The views of a scene show one set of named points, each view turned or mirrored, shifted and resized as a whole, with a little noise and some points left out.

Scene 1
View 1
J_832: [  0  -8  16  10  -8   1 -13   6 -20 -19   1  -1   4 -24]
J_621: [-14 -13  14   2   5   7   3 -11   1  -4  -2  12  -3  -6]
J_770: [ -8 -14   6   4   4   8   4  -7   2  -5   1   3   5  -4]
J_298: [-20 -13  13   4   0  -1  -5  -8  -2 -13   1  12  -5 -15]
J_26: [  2  -4  27   5  -6   5  -8  -1 -22 -14  -3   6  -1 -22]
J_278: [ -6  -8  27   3   0   7  -5  -9 -16 -11  -5  12  -3 -16]
J_555: [-22  -9  36   4  -3  -4 -18  -7 -18 -23  -1  25 -17 -28]
J_186: [-21 -17 -11   9  -5 -10  -9   6   4 -18  12  -4   3 -18]
J_743: [ -2  -8  16   5  -2   7  -3  -4 -12 -10  -2   4   1 -14]
J_519: [-18 -10  18   7  -6  -3 -13  -1 -11 -18   1  12  -6 -25]
J_923: [  7  -9   4   4   5  14  10  -5  -3   1  -4 -11  15  -1]
J_835: [ -6  -6  24   6  -7   1 -13   0 -18 -18  -1   8  -3 -23]
View 2
J_743: [-1  4  5 -5  4  6  1 -3 -9 -3 -3  6  5  5]
J_621: [ 5 11 13  2 -1  6  3 -4 -6  5 -5 21 -4  0]
J_770: [ 9  5 13  4  3  5 -1  3 -9  1 -2 14  3 -8]
J_832: [-7 -4 -3 -8  5  7  6  2 -6 -9 -1 -9 10 10]
J_555: [-14   5  -6 -10  -3   8  24 -12   4   6  -5   6 -15  26]
J_278: [ -4   7   2  -9   1   8   6 -11  -6   1  -5  10   2   9]
J_923: [  9   4  10   0   9   6 -18   4 -23 -10  -4   8  25 -17]
J_519: [-4 -1  2 -2  1  8 17  1  1 -1  0 -1 -7 13]
J_835: [-8  0 -3 -9  3  7 10 -3 -3 -3 -3 -2  1 13]
View 3
J_770: [ -7  -6  -1  -5   2  -3   6 -10  16   6 -10  -5  -4  -2]
J_519: [ -1 -23 -32   7   1  -7   0  -4   7  11  -5  -4   4   1]
J_555: [  4 -29 -39   6 -14 -11  -6   0  -7   8  -7  -4   8   5]
J_621: [-13 -13 -13  -1  -5  -5   4  -7  14   8 -16  -4  -9  -4]
J_923: [ -8   3  16 -10  -3  -2  11 -11  11   3 -14  -7  -4  -2]
J_278: [ -4 -16 -15   2 -16  -8   2  -4  -2   5 -13  -5   1   2]
J_26: [  5 -12 -10   0 -15  -7   4  -4  -9   2  -9  -5   8   8]
J_743: [  1 -11  -4  -3  -8  -5   6  -7   1   4 -10  -5   4   2]
J_186: [  9  -8 -12   1  24   2   8 -14  18  11  10  -6  12   0]
J_835: [  6 -14 -16   2  -8  -6   1  -5  -6   6  -4  -5  10   5]
J_298: [ -3 -18 -22   3   2  -5   1  -6  11   9  -7  -5   3   0]
View 4
J_278: [ -4   9  24  32  13 -10  -7  -5  -5  -8   4  -6  -3  10]
J_835: [  4   5  13  44  12 -13   1  -7  -7 -11   3 -11 -10  16]
J_832: [  9   2   1  40  11 -15   3  -3  -6 -10   0 -11 -18  13]
J_519: [  6   3  18  44   4  -8   7 -10  -5  -5   9  -8  -7  29]
J_298: [ 3  3 20 20 -7  8 10 -4 -4  9 10  2 -2 32]
J_186: [ 18  -2  -1  23 -10   3  23  -1  -3  10   8  -6 -16  40]
J_26: [  3   6  12  37  15 -15  -3  -4  -7 -13  -1 -11 -13   8]
J_555: [ -2   8  34  63  13 -15  -4 -19  -7 -10  11  -8   1  28]

In a view up to two points have been moved. Name them for each view, in the order of its rows, or write -.
view 1 -> -
view 2 -> J_923
view 3 -> J_519
view 4 -> J_298
